Points on a hilly landscape, in no order, each with its height.
A ball rolls from a point to the lowest of its 2 nearest points, and stops where none of them is lower. Distance is the straight distance between rows; heights are no part of it.
Dizi (h 4.79): [168 145 101 172 168  67 134 156 126 196 118 117 108 137 102 108 148 107
 128 152 151  53 109 130]
rifem (h 4.19): [138 168 149 102  47 133 109 129 109 112 168 131 121 143 138  93 133 226
  77 166  70 124 123 150]
vot (h 2.67): [115 186 101 201  99 154 159  97 166 108 170 164 143 151 126 166  97 124
 122 116  90 148  89 161]
levu (h 3.85): [138 103 120 109 180 173 138 135 143 167 174 103 115 103 155 165 135 118
 154 113 169  99 109 147]
bafo (h 2.33): [171  94 175  98 170 143 107 160 154 134 126 119 112 130  71 137 145  59
 139  90 163 142 120 145]
latu (h 6.56): [179 189  79 123 148 100 141 186 116 157 132 199 163 122 146 150 125 139
  97 137 133 136 197 137]
zofut (h 4.24): [102  77  95 178 149 154 135 108  85  81 130 110  97 169 139 123 125 158
 193  87 107 129 110 100]
Kepet (h 2.44): [ 77 151 150 119 115 166 135  78  98  89 192 104 134 156  83 126 111 171
 142 166  82 143 103 124]
Filu (h 3.51): [108 138 153  91  47 171 113  96 143 134 176 112  89 150 175 141 128 190
 114 124  98 114 117 116]
gaz (h 3.31): [144 146 117 171 128 155 130 172 104  86 134 145 215 108 165 116 104 169
 125 111 110 174 136 199]
Mave (h 3.08): [ 99 190 110 103 124 132 121 133 131 135 171 166 178  94 100 101  89 158
 114 151  87 202 107 154]
bis (h 1.11): [156 172  79 148 105 125 132 102 146 100 145 170  99  72 122 159 133 112
  91 181 154 135 148 180]
duzag (h 4.41): [ 84 121 121  73  89 166 122  99 150  84 152 109 128 122 152 170 126 120
 147 132 141 112  94  75]
Ligu (h 5.89): [158 145 161 125 146 112 102 143 150 177 124 148 133 176  60 140 146  67
 154 105 124 120 155  98]
pabus (h 5.58): [ 93 110 140  55 157 150 127 127 141 156 163 115 136 175 105 167 108 106
 210  86 129 158 117 121]
vafon (h 3.52): [121 126 123  93 123 104  96 136 125 165 148  72 142 125 146 129 145 110
 208 114 158  61 123 108]
mobe (h 7.00): [124 112 157 103 113 141 151 151 104  73 119 132 152 143 174  81 132 180
  52 119  79 142  87 129]
Gigaf (h 2.92): [180 145 114 146 164 138 131 163  91 122 134 147 204 118 154 123 125 147
 127 120 143 134 163 212]
veb (h 4.46): [120 158 169  99  66 130  90 111  96 110 150 138 117 103 104  86 131 182
 114 179 108 120 146 144]
limus (h 6.09): [173 143 143 111 133 129 115 144 184 167 132 140 133 110 128 150 158 118
  96 111 138 140 151 127]
gagof (h 3.72): [200 185 106 114 163 129 126 173 166 163 193 144 197 181  99 135 149 128
  93 125 131 121 124 157]
Bitaz (h 3.04): [152 168  80 134 109 127 142 122 134  72 121 193 176  88 132 142  89 123
  78 138 134 176  78 163]
koma (h 3.36): [ 90 158 148 109  98 149 119  52  74  68 130 112 138 142 134 121 138 173
  84 148 137  94 119 139]
kir (h 3.22): [125 132 105 201 138 188 122 151 105 125 124 194 122 118 135 151  78  94
 145 118 116 136 117 169]
todep (h 4.91): [132 156 111 140 127  92 146 104 100 163 121 168 119 148 102 119 104  95
 146 171  93  85 154 123]
zatuv (h 4.68): [ 70 110  98 103 139 125 120  71 137 166 103 133  73 144 158 115 121 146
 129  86 136 145 134  80]
doli (h 6.86): [171 153 120  89  50  65 146 157 113 106 103 128 181 125 185 119 122 191
  60 159 126 119 148 139]
Ziza (h 4.16): [188 163 126 103 180 135  88 176 148 191 148 182 177 168 114 102 147 117
  89  97 165 126 140 150]
sipub (h 4.70): [116 132 103 134 113 114  85  79 151 161 102 106  78  91 117 147 141 117
 137 133 190 115 149 121]
fefi (h 3.57): [190 122 153 152  95  85 147 158 107  97  93 186 125 122  82 139 132 169
 103 167 110 165 170 124]
Fumo (h 1.87): [ 90  76 134 114 146 129 154  80 130  79 119  93  86 139 103 156 159 164
 138 120 166 150 143  83]
filat (h 6.23): [ 78 109  97 136 114 122 133 116 103 109 133  74  91  88 157 142 154 178
 149 164 179  74 145  78]
tasu (h 3.47): [142 105 106 176 124 177 123 143 112  92 113 192 104  89 132 125 102 113
 104 141 111 150  91 144]
zaf (h 1.85): [184  95 182 115 111 136 115 139 157 112 136 113 105 114  84 150 145  89
 145 131 130 117 104 139]
dosaz (h 3.82): [ 85 114 155 155 112 165 141 117 133  83 160  85 175 178 127 134  98 144
 148  83  98 174  77 164]
foto (h 2.57): [145 135 162 102  76 150 111 144 144 129 166  74 176 154 136 130 129 125
 154 135  79 123 123 143]
sen (h 3.19): [173 133 194 118 109  70 124 132 148 162 100 115 133 117  71 130 160 141
 121 145 171 145 159 166]
gaba (h 4.96): [149 149 111 146 142  83 115 103 174 200  95 114  92  99 111 142 164 108
 105 129 200 106 137 131]
kef (h 3.50): [152 149 136 123 121 145 149  86 158 145 128 119 174 182 132 182 124 119
 106 119 122 148 168 171]
pulob (h 4.01): [ 99 126 145 113 135 104 149  74 113 102 117  83 163 171 155  87 136 157
 120 101 116 146 143 133]
Divis (h 1.86): [159 123 183 101  84  94  98 117 146 111 118  94 140 152  90  87 151 165
 116 111 106 176 141 166]
Rof (h 3.48): [106 160 108 131  98 149  87 116 119 142 172 114 115  93 154 110 129 144
 171 138 119 108 148 121]
lev (h 1.68): [ 91 111 120 145 123 103 124  79 108 103  87  90  65  92  95 127 147 147
  89 182 197  97 103 102]
gil (h 6.71): [120 110 170 104 117 182 126 157 166 121 134 139 145 141 130 163 106  90
 130  97  96 188 112 119]
Nus (h 4.43): [127 100 139 135 114 144 124 104 142  88 124 125  95 167 139 104 126 100
 155  59 104 135  64 124]
bovu (h 5.45): [ 95  75  70 100 207 117 119 149 111 173 120  87  93 161 119 132 122 139
 208  93 160 126 133 115]
fupu (h 7.17): [169 108 138 111 129 130 131 137 115 113 113 157 144  77 150 118 114 126
  99 148 143 122 112 182]
Naza (h 1.88): [189 165  82 169 127  92 132 136 155 131 137 150 120  90 107 148 163 134
 106 150 145 116 154 146]
foma (h 3.06): [ 89 116 150 128 166 167 159 144 150 115 144 146 169  82 120 151  86  98
 100 123 129 190  77 161]
tavu (h 1.57): [209 154 118 136  72  89 120 121 135  94 142 172 124 129 102 116 127 160
 109 134 100 141  96 169]
zelit (h 6.01): [ 90 111  98 162 124 102 131 169 114 166  96  82  84  96 156 161 139 143
 171 175 187  77 150  62]
tubif (h 3.96): [128 158  83 150 116 167  79 131 148 147 169 129 112 106 133 146 121  82
 180 118 120  99  99 113]
zogu (h 6.79): [159 107 164 102 151 172 161 188 175 153 146 127 170 178 134 169 122  91
  84 102  91 172 104 152]
pove (h 3.89): [126 134 177  83  61 107 135 137 173 159 116  98 138 138 169 143 144 133
  95 143 107 115 151  85]
bupod (h 6.31): [128 133 126 111 102 133 178 107 144  84 126 150 133 121 182 132 127 132
  48 160 100  99  83  99]
nobar (h 3.29): [161 134 129 163 102 138 142 126 103  73 133 169 128 117 106 131 130 186
 104 167  97 169 166 156]
geped (h 6.47): [ 57  72 128 103 135  83 157 120  92  93  62 106  48 178  92 118 128 134
 143 128 167 114 105  56]
Lig (h 2.91): [125 110 150 111 133 129 149 107 159  98 106  90 161 123 125 186 155 109
 117 135 162 147 184  95]
Notep (h 4.60): [109  75 118 128 130 122 110 102 115  89 131  89  92 171 115 124 157 179
 211  67 142 144 132 114]
dugo (h 5.08): [135 120  72 148 178 148  62 132 150 179  86 131  89 160 114 159 120  68
 141  87 172 119 135 110]
riz (h 6.32): [145 139 162  86  77  81  95 144 124 104  95 143 155  98 136  66 136 129
 100 135 120 119 101 131]
puvus (h 4.42): [ 96 149  99 151 115  81 111 112 127 156 103 130  85 100  91 102 128 114
 125 180 121 108 123  68]
Mevuz (h 4.93): [ 94 128  86 163 119 167  81  62 116 117 114 146  92 126 122 112  89 117
 142 101 142 152  77 160]
Ref (h 2.08): [190 137 160 121  98 102 115 110 131 141 145 147 134 162  80 101 120 144
 143 120  79 146 110 190]
Rutu (h 7.07): [171  90 170  94 114  97 143 190 103  76 126 126 156 113 136  72 134 169
  93 144  85 142  91 146]
naru (h 2.61): [155 172  60 183 174 146 120 128 136 161 162 147 105 122 115 150 143 107
 124 141 147 103 149 164]
Mal (h 3.56): [141 125  99 133 185 196  95 165 126 182 166 137 117 138 139 158 123  92
 152 106 183  80 117 141]
zali (h 0.75): [ 90 155 115 161  93 117 113  76  90 103 101 122  53 115 108 122 156 173
  72 176 164  71 114  95]
zud (h 3.01): [ 97 106 159  71  93 128 136  98 126 166 166 103  85 153 146 136 123 185
 168 126 111 105 137  95]
lep (h 1.83): [ 98 156  74 156  97 108 113  64 113 133 125 123  37 110 122 124 120 134
 110 191 153  83 136 134]
dudi (h 4.49): [166 110 122 169 124 110 106 119 144 145 126  98  86 160  96 166 166 113
 186  96 174  77 125 117]
tumu (h 3.05): [125 122 153  83 113 121 109 124 142 135 163  59 154 143 152 112 146 131
 184  96 121 111 119 122]
Rop (h 3.49): [173 108 178 128 129  67 151 159 121 147  70 158 141 172 122 108 135 107
 115  99 122 121 149 139]
Kom (h 4.72): [ 92 166 131 131 111 109 105  97  77 105 119 141 138 103  87  88 130 160
 121 187 118 129 174 113]
tunu (h 3.42): [105 113 115 165 142 115  97 116  99 111 111 123  83 111  94  56 153 179
 111 121 107 160 128  98]
bap (h 4.57): [ 82 102 106 129 131 115  68  87  92 111 102  91  89 148  93  81 132 154
 182  97 148 142 128 108]
Mafu (h 2.25): [129 111 143 116 133 141 137 114 111  96 110 186  90  86  83 119 130 158
  55 175 116 167 122 108]
serig (h 2.46): [128 139 160 139  84 104 110  89 154 100 122  92 136 168  97 112 166 166
 119 108  99 174 162 104]
gupo (h 7.23): [165 102 113 130 158  96 121 134 128  95  75 142 143  84 108 102 132  73
 103 132 153 138 101 156]
Gebo (h 6.35): [101  69 147 147 153  82 165 142 110 138  72 107  63 148  95 126 135 118
 148 128 158 133 133  76]
maso (h 5.54): [145  94 153 117 168 139 102 187 143 171 113 127 122 171 141 150 160  87
 145  72 186  85 145  92]
nedir (h 5.92): [160 128 177 105 155  87 138 182 176 184 103 120 135 121 124 129 177 107
  98 104 175 123 145 113]
ket (h 6.77): [112  77  87 155 198 108 158 139 124 125 107  93  81  96 125  94 136 118
 112 148 126 122 107  86]
Fef (h 3.70): [148  85 187 114 134  97 176 141 121 124  99 145 113 175 110 101 124 129
 112 118  82 147 142 125]
Rinib (h 5.33): [147 104 162 106 152 108 157 171 106 147 103 144 154 135 145 126 113  61
 140 142 109  72 130 109]
mene (h 3.73): [148 156 128 132 101 155 157 105 146 145 133 172 139 151 164 167 105 145
  92 128 108 152 162 182]
vov (h 4.17): [134 130 133 135 152 128 173 119  93 148 162 105 166 151 153 134 114 140
 158 153 106  86 157 159]
mez (h 3.33): [181 194  90 159 150 146 138 159 148 143 190 139 187 151 134 151 140 139
 118 121 126 119 131 186]
Zomi (h 5.19): [ 89  85  96  94 186 116 142 106 115 152 102 100 119 145 154 145 122 111
 168 100 176 111 136 115]
ziz (h 2.95): [ 66 136 145  91 136 152 145  73  63  80 160  90 133 139 112 124 126 173
 118 176 122  90 109 109]
Zabiz (h 2.88): [134 218  91 152 102 165 140 176 161 135 193 132 192 153 169 185 121 115
 107 142 115 137 154 197]
niluf (h 1.94): [113 132 160 105 106 134 117  85 115 122 169 108 118 155  92 101 117 149
 158 128  82 135 103 128]
sut (h 5.88): [ 94 126  91 113 129 158 105 133 126 113 129 104 149  63 168 156 127  90
 160 153 165  99 150  86]
vudaz (h 6.43): [121 109 171  99  92 114  82 167 119 114  99 109 136 102 153  75 141 102
 153 108 124 103 116 101]
vifep (h 5.29): [ 89 148 125  96 154 112 133 126 134 175 126 101 175 130 166 136 137 110
 157 113 131 113 185  79]
goda (h 5.47): [128 100 166  81 121 118 127 125 115 172 104 139 118 169 152 136 108  80
 165  97 130  82 126 114]
toge (h 5.79): [108 122 126 135 149  99 135 165 143 211 107 112  88 114 135 153 148 114
 149 141 163  92 151  62]
Poven (h 4.84): [143 118  75 158 168 136  90 115 136 169  89 148  80 139 108 126  93  63
 128 120 130 114  93 141]
beg (h 3.90): [117 114  96 206 155 165 173 102 101 103 159 128 131 162 142 156 105 135
 176 111 101 117 117 140]
Ruran (h 4.14): [148  76 176 125 154 128 114 148  80 132  95 145 116 135 110  78 113 133
 154  99 116 151 151 174]
dul (h 6.59): [114  82  75 185 172 124 120 152 114 142 128  78  62 109 111 123 138 155
 173 148 122 113 133  78]
zani (h 6.15): [138 151 108 136 124 158 172 155 177 115 162 153 158  99 161 156 117 130
  78 141  84 160  94 121]
gipok (h 3.40): [ 82 177 120 147 111 128 128 127 148 111 164 136 211 117  96 121  81 179
  97 117 105 214  82 193]
suro (h 5.13): [ 78 142 121 137 125 163 110  45 129  77 134 124 119 137 107 112 124 148
 106  82 145 179  74 150]
tuliz (h 4.02): [ 65 134 127 142 124 109  83  80  83 128 112 103  79 129  97  71 158 208
 128 119 139 140 150  91]
fid (h 4.04): [ 97 109 144 142 126 149 146 106 103  67 138  91 161 175 157  92 129 158
 131  86  96 149 102 135]
lutiv (h 3.35): [109 109 124 145 160 174 158  86 147  84 127 131 140 102 132 162 122 113
  99 119 146 180 114 136]
Tiga (h 6.57): [ 83  60 109 110 138 104 131 114  87  98  74 125  76 188 128 118 110 115
 182  90 144 113 115  92]
vil (h 2.90): [197 132 127 167 113  90 166 128 116  95 127 127 161 142 124 140 145 170
 113 154 110 116 161 168]
Babo (h 3.55): [124  68 136 112 176 179 145 167 127 124 142 128 117 113 160 167 109  94
 161 103 148 119  92 127]
Zim (h 4.64): [125  96  89 156 171 151 117 105 135 127 109 128  91 157 123 138 106  69
 159  72 134 137  69 132]
Nize (h 1.44): [199 111 163 127  82 134 138 110 168  93 146 118 118 134 101 162 142 117
 107 145 108 122  99 163]
Dogi (h 3.66): [176 129 185 133 132  92 118 123 140 187 137  99 128 173  89 128 164 158
 149 101 149 119 170 166]
fab (h 5.69): [ 91 139 135 106 128 143 109 107  95  77 113 146 138 105 119  84 131 129
  86 143 113 133  88 106]
vemi (h 6.78): [201 161 104 105  70  97 135 172 128 121 109 141 203 152 184 155 121 144
  82 135 119 123 163 174]
luran (h 2.82): [138 141 105 119 152 138 151 130 145 122 131 192 153  77 107 143  91 105
  85 149 127 182  86 164]
Leroz (h 6.05): [103 149 119 155 118 179 140 147 186  97 190 115 159  98 135 149 122 116
 119 130  77 161  67  98]
dad (h 6.39): [111 123  81 178 139 115 140 121 119 129 157  82  87  87 150 113 150 160
 151 160 128  73 130  94]
nudo (h 3.68): [ 85 165 141 109  94 101 123  57  93  79  98 109 174 166 144  87 142 150
  88 129 119  98 122 108]
dugi (h 3.17): [185 128 157 114 147 114 152 136 147 156 102 146 171 199 137 153 142 115
  89  97 123 130 166 156]
retaz (h 5.82): [ 67 134 121 123 143 151 128 107 118  83 153 126 125 122 106  85 114 112
 121 121  95 148  52  97]
zado (h 3.41): [ 95 100 106 146 182 130 121 149  91 141  89 130 138 141 125 129 117  98
 179 113 121 141 184  77]
lepin (h 3.20): [122 193 101 130 100 166 140 147 180 130 152 131 220 128 173 183 109 104
  89 131 116 164 134 165]
mev (h 3.91): [ 74 108 113 156 155 142 120 118  80  93  99 121 150 131 129 113 131 140
 162 127 116 158 191  71]
zuv (h 6.52): [110 157 116 145 100 179 146 117 130 125 176 150 111 135 163 201  93  91
 163 139 134  94 127 160]
pibif (h 4.95): [123 158 115 189  93  94 127 130 111 160 116 128  65 133  86 161 132 106
 173 194 150  76 175 109]
tif (h 6.55): [107  94 172  73 123 126 109 185 128 119  96 112 134 145 158  93 128  81
 169  66 118 136 145  89]
vize (h 2.81): [135 128 179 134 114  70 128 137 150 156  75 102 106  77  85 118 170 129
 119 153 204 151 125 130]
merig (h 6.26): [157 152 113 130 182 133 151 151 164 182 139 180 142 132 118 142 140 120
  93 116 105 163 166 111]
bolo (h 4.39): [123  75 132 151 158 158  94 129  66 123 111 121 106 129 118  94  96 121
 191 104 132 137 115 170]
gid (h 4.12): [116 122 155  84 108 134 156 128 151 146 124 111 162 158 171 139 116 124
  96 134  80 147 151 108]
Libed (h 1.74): [125 138 135  95 138 125 115 129 136 150 138 142 131  70 126  98 132 163
 108 152 115 171 154 129]
kebo (h 4.59): [124 120 149  74  80 185 125 132 169 121 149 102 153 114 184 192 119 102
 119 138 131 120 130 112]
toguf (h 3.95): [123 118 141 135 143 146 155 136  71 115 147 137 169 117 154 104  94 152
 141 162  97 121 140 173]
nabol (h 5.32): [139  97 120 139 158 150  95 151 129 175  85 152  98 147 139 157 137  96
 143  76 164 122 169 108]
durol (h 3.98): [129 130 147 118  96 143 127  67 133 131 117 176  91 134 132 133 109 138
 101 128 116 143 132 139]
meban (h 4.69): [110 129  92 153 119 119 108 117 101 160 120 137  67 128 109 130  98 100
 168 172 111  80 137  90]
Bem (h 3.80): [172 160  97 150  80  67 130 157 111  95  97 205 126 102  91 126 127 147
 102 174 110 150 159  91]
luma (h 1.54): [119 166 119 119 136 152 149 135 157 190 158 136 161 185 183 162 120 109
 137  96  87 102 154 102]
bebu (h 6.03): [154 144 121 128 104 156 107 160 140 115 141 135 133  55 158 154 136  83
 126 168 147  89 148 138]
Duki (h 2.52): [ 84 130 165  67 109 111 128  98 119 160 145 119 113 141 127  91 114 135
 144 141  90 115 123  83]
zasi (h 1.65): [166 116 157 119 159 117 114 160  88 186 106 144 129 108 141 117 130 144
 123 137 170  93 184 184]
Zoke (h 0.59): [137 112 154 136 125 112  91 164  84 163  97 109 140  91 150 101 139 137
 164 133 163  90 175 148]
roge (h 5.73): [137 143 161  83 131 152 119 125 159 170 157 131 143 187  91 182 117  74
 163 119 106 134 143 106]
zimup (h 2.38): [158 159 121 122 167 155 121 163  99 179 152 165 156 111 148 130 125 152
 119 141 157 125 194 207]
velif (h 5.72): [ 79 146  71 149 132 159 109  99 107  86 118 119 154  74 164 120 121 103
 121 155 149 118 135 108]
bub (h 4.71): [117 152  99 137 159  95 130  91 161 132 136 109 140 110  87 105 154  98
 133 127 116 150 124  94]
siba (h 5.00): [102 115  82 121 121 122  50 133 142 156 109  82  81  87 108 136 138 131
 188 129 179 126 142  91]
vedum (h 6.38): [104 152 135 106  86 163 152 111 124  94 145 144 164 116 175 133  95 117
  84 172 104 109  99 137]
vora (h 7.12): [206  91 169  98 104 106 147 179 112  96 106 151 149 105 134 120 122 151
  89 156 118 130 119 172]
fivun (h 7.29): [167 104 137 136 130  76 149 110 158  84  71 135 121 113 124 103 158 105
  77 107 157 134 102 135]
fetis (h 2.56): [105  89 161 117 151 133 162 118 136  74 126 117  82 106  89 119 162 155
  76 143 127 168 121  77]
sok (h 3.58): [141 110  74 222 165 166 143 122  92 105 122 144 108 135 133 156 118 115
 153 135 123 114 150 147]
kat (h 2.54): [115 167 112 130 136 156  81 116 135 167 167 148 124  76  96  94 113 146
 145 128 112 188 127 167]
riza (h 3.63): [ 71 143 153 167  97 169 132 124 142  91 159 119 189 122 125 151  76 142
 122 114 124 161  80 184]
fodu (h 3.30): [101 191  93 127 103 140 141 130 159  88 131 156 229 105 149 154  94 108
  81 141 109 182 111 141]
mut (h 4.61): [ 92  87 135 149 145 174 125 111  89 109 163 117 104 121 116 120  83 145
 184 115 129 137  62 170]
mas (h 5.24): [ 61 100 127  50 118 134 124 134 129  96 146 115  88 170 128 103 128 140
 182  84 113 133  77  68]
gelev (h 2.31): [108 133 168 139  88  85 141  83 144 123  97 105  91  95  94 133 170 161
  94 170 194 132 129 106]
fofor (h 6.42): [169 174  86 118 178 130 146 189 140 161 143 174 203 128 152 145 125 154
  91 106 121 185 168 141]
Berev (h 4.51): [145 115 122 145 197 114 159 149 116 136 149  79 173 130 150 102 155 133
 153 112 113 101 142 131]
gopu (h 4.23): [104 105  98  85 113 156  95 120 152 119 147 120  99 115 135 161 126 108
 191 111 143 120  90  89]
vab (h 3.92): [145 149 139 128  71 135 138  91 133 135 178 114 100 139 161 109 137 215
 101 134  92 120 132 171]
vaf (h 4.33): [ 81 132 114 109 104 128 113  75 138 164 102 143  66  99 162 127 130 148
  93 136 154 117 145  83]
Sel (h 5.57): [114 141 125 137 135 113 143 149 143 186 144 104 122  99 158 143 152 146
 142 142 135  96 188  77]
pavaf (h 5.01): [ 69  89 111  90 138 113 129 129 143 134 115 119  47 157 135  92 133 143
 157  66 118 149 112  49]
metus (h 0.41): [188 168 117 131  67 137 137 133 140  79 164 176 104 103 133 170 120 127
  94 176 129 129 137 212]
pon (h 2.97): [117 173  82 209 119 140 143 118 120 119 140 200 137 139 129 144  72 101
 134 116 113 131  86 195]
fene (h 4.88): [118  96 130 110 218 105 162 142 120 146 125  70 144 151 109 121 150 100
 168  97 162 120 157 119]
pebu (h 2.51): [114  96 165 103  98 139 141  97 155  78 117  72 132 137 143 161 162 160
  88 130 148 148 151  98]
zifi (h 6.85): [144 109 157  94 155 131 194 152 163 132 130 109 162 190 140 127 107  96
  92  89  84 164  91 170]
dudan (h 5.30): [ 54 143 147  97 125 162 130  43 117 107 132 118 140 159 144 120 111 178
  91  91 138 174 105 152]
zab (h 6.60): [140 165 143 123 107 176 154 133 155 151 172 140 165 145 168 189  91  82
 119 134 128  93 105 186]
kaden (h 3.18): [115 158  70 188 184 192 106 150 132 166 170 142 125 128 122 170 102  82
 154 115 171 105 103 167]
lezov (h 4.44): [164 146 110 136 145 104 145 110 150 113 153 141 136 110  77 114 134 110
 122 150  89 143  82 135]
muda (h 3.93): [125  84 177 105 135 136 174 157 145 125 121 121 116 167 150 131 130 133
 114 105  73 160 148  89]
gumo (h 4.20): [145 173  94 157 127 143 127 137 153 144 177 155 137 112 128 127 118  94
 141 132  84 107  90 136]
kupeg (h 6.25): [165 130 109 110 119 120 184 151 136  94 145 167 142  90 157 134 118 159
  66 176  95 133 102 128]
Zivor (h 5.31): [ 93 120  84 118 141 120  60 108 143 122  87  92 119 104 117 102 127  72
 159  96 163 142 116 100]
Sego (h 6.06): [182 132 154 160 177  84 128 171 125 178 125 152 123 187  61 106 155 106
 139 110 125 105 139 122]
rus (h 3.94): [126  67 203  88 127 120 135 139  89 125  86 155  87 129 129  79 107 139
 111 116 114 147 134 140]
Mufo (h 5.74): [140  98 176 107 139 105 138 180 170 172  96 104  94 146 154 146 172 105
 138  61 181 109 138  85]
rer (h 5.07): [154 135 107 174 120  88 164 144 111 125 113 156 125 125 132 117 127 107
 130 168  91  70 131 100]
Ped (h 3.60): [145 126 170 109  79 112 141 138 143 141 140 119 111  96 162 120 139 163
 104 167 115  87 135 120]
fadog (h 6.24): [161 138 147 127  66  80  96 127 131 128  80 155 121  86 132 101 135 105
 107 151 158  88 109 144]
falo (h 6.64): [115 106 176  56 118 157 122 180 150 127 125 110 159 169 136 139 114  68
 160  87  95 159 141  95]
zabu (h 5.61): [145 115 125 105 158 113 186  98 142 117 148 103 148  94 148 113 143 196
  70 145 129 153 117 169]
Mugu (h 5.20): [149 107 138 123 161 123 180 156 118 119 133 145 153 120 139 121 115  90
 122 155  75 106 101 112]
Gota (h 4.38): [ 78 131 104 155 124 123 102 123  65 115  82 132 124  99 127 105 113 130
 136 180 139 118 193  93]
fisad (h 3.65): [ 91 144 123 148 153 160 143 125  92 132 129 142 199 121 179 119  89 132
 139 114 120 152 145 171]
vorek (h 2.45): [212 161  74 158 122  81 153 148 135  83 152 147 156 102 116 152 150 170
 101 142 133 144 146 152]
rek (h 1.90): [126  95  98 162 144 125  73 176  99 153  69 100 102  98 158 113 111 103
 155 137 155  83 144 115]
lidov (h 2.71): [129 112 100 167 193 119 107 188  96 168  87 118 140 117 126 124 133  85
 150 140 147  88 171  99]
rapoz (h 5.52): [ 94 128 109 134 116 124  79  91 108  79  77 125 137 105 120  90 134  93
 117 127 152 126 119  99]
damat (h 5.48): [ 98 127 135 105 148 144 176  75 131  95 145 100 149 138 151 111 135 196
  51 125 114 170  98 156]
Vusop (h 2.26): [117 185  99 158 104 148 162  93 169 140 162 148 155 176 168 167 113 108
 125 109  75 127 124 116]
Sidag (h 2.77): [138 116 134 169 123 105 102 163 125  98 113 120 121  92 117  70 179 184
 127 116 106 162 150  95]
kemef (h 4.22): [133  94 143 138  96 129 101  89 120 112 104 139  65 150 118 116 130 129
 145  96 126 121 105 115]
Dos (h 3.97): [126 139  89 151 114 133  88 115 108 154 150  97 111 117 170 118 134 138
 192 111 150  66 146 145]
mer (h 3.24): [108 105 162 102 140  68 122 124 134 164  98  80  93  95  94  90 146 115
 147 137 180 121 114 121]
rusak (h 4.13): [121 163  70 168 120  56 130 142 108 137  77 170 111 101  95  93 125 135
 102 191 115 127 142  73]
busak (h 3.23): [111  93 153  90 165 131 179  93 138  90  95 108 160 128 140 158 127  85
  98 123 154 157 146 121]
vela (h 4.76): [ 92 106  99 138 111 177  94  89 105 113 144 124  87 107 139 135  87 129
 168 118 163 116  56 167]
baso (h 1.02): [213 138 127 144  60 143 141 139 160  91 147 141 145 148 141 167 126 134
  90 142  98 124  99 192]
pur (h 6.45): [ 82 146 127 134  87 185 146 105 110  91 160 163 119 120 156 166  78 101
 126 170 110  97  93 125]
daza (h 3.28): [147 140 151 117 100  75 156 125 132 129 132 119 146 138 121 107 141 182
  95 164  89 132 145 122]
Zuve (h 3.11): [ 96 112 133  80 156  99 101 136 130 152 141  72 111 100  90  79 138 103
 182 120 141 132 116 100]
ledu (h 3.32): [ 80 108 136 122 167 185 141 160 140 144 151 140 153 110 136 177  79  79
 157  96 152 144  82 136]
Kedo (h 0.39): [117 111 139 127 170  98 117 178 114 166 100 124 128  71 105  85 145 141
 131 144 132 162 180 104]
mip (h 5.93): [ 85 129 149 128 115 170 121 138 143  79 170 127 150 130  98 128  98  88
 159 121  84 160  53 100]
fama (h 2.99): [125 157 139 127  84 172 118 128 128 113 180 109 150 116 154 148 117 145
 145 156 104 126 158 159]
pedu (h 3.77): [117  92 152 151 124 175 101 133  79 105 117 178  81 114  98 103 103 147
 138 144  92 161 127 125]
nopa (h 4.99): [ 99 161  95 143 139 103 144  86 141 135 114 127 158 127 147 114 144 133
 121 124 114 136 176  84]
Nep (h 4.50): [143 134 144 120 204 182 102 168 143 186 140 172 162 167 128 131 131  92
 112  74 165 141 146 139]
kopus (h 4.15): [193 144 150 162 127 122 104 132 141 162 159 110 124 181 106 142 167 124
 154  98 159  58 138 155]
razu (h 1.76): [143 112 146 152 163 105 141 185 142 136 119 101 153  88 132 116 180 167
 125 126 128 157 190 101]
sevag (h 7.34): [146  79 178 157 114  79 169 125 151 110  59 129  74 129 121 126 163 125
  88 111 174 135 110 110]
Vosul (h 6.93): [137 152 122  99  75 109 142 141  95  85 114 141 179 148 187  92 123 206
  54 143  81 131 120 128]
doma (h 5.06): [153 151 114 146 173  60 164 128 160 202 128 114 121 128 106 119 165 128
 113 131 143 102 129 109]
lopoz (h 6.22): [148  98 159 167 179  78 163 182 116 185  79 133  89 165  88 121 145  94
 137 125 143 107 136  93]
limad (h 1.72): [144 142 101 139 116 109 127  85 129 100 101 167 100  75  80 129 130 123
  77 186 149 142 135 136]
poso (h 2.80): [180 113 161 121 161 121 138 121 152 115 102 137 149 162  94 134 140  88
 114  82 138 170 139 176]
masi (h 4.07): [133 109 169 132  86 176 101 142 114 100 150 143  87 104  99 151 122 146
 151 162 106 144 161 102]
rov (h 6.14): [173 131 133 123 108 121 108 133 135 156 110 145 105  92 139 147 131  70
 119 154 175  59 125 163]
zere (h 6.69): [181 183 111  97  86 106 119 178 147 141 130 159 185 121 147 157 134 141
  93 148 115 147 193 147]
sofo (h 2.53): [107 126 142  88 130 132  91 108  99 143 164  97 132 127  81 109 104 109
 212 138 117 118 110 128]
zafa (h 4.47): [204 167 120 160 139 100 122 162 140 165 163 128 136 143 122 126 173 125
 123 139 172  42 137 165]
peke (h 6.68): [ 82  88  83  95 123 128 102  98 109 120 106 124 105 174 171 122 108 133
 202  64 146 106  89 117]
bisus (h 5.43): [ 97 116 134  74 141 135 115 138 155 123 159 102 111 166 106 112 120  95
 204  59 112 162  93 107]

Call two points neighbours if one is among the 2 nearest of the other. Go from one point of each pair to the other, from neighbour to neighbour, staying as low as possible. Name the highest point that can't be avoided.
Divis / metus: Ref
Zabiz / luran: fodu
Kedo / niluf: fid
foto / luma: masi
Zoke / vize: Kom
zali / niluf: mer
Zabiz / Fumo: lutiv
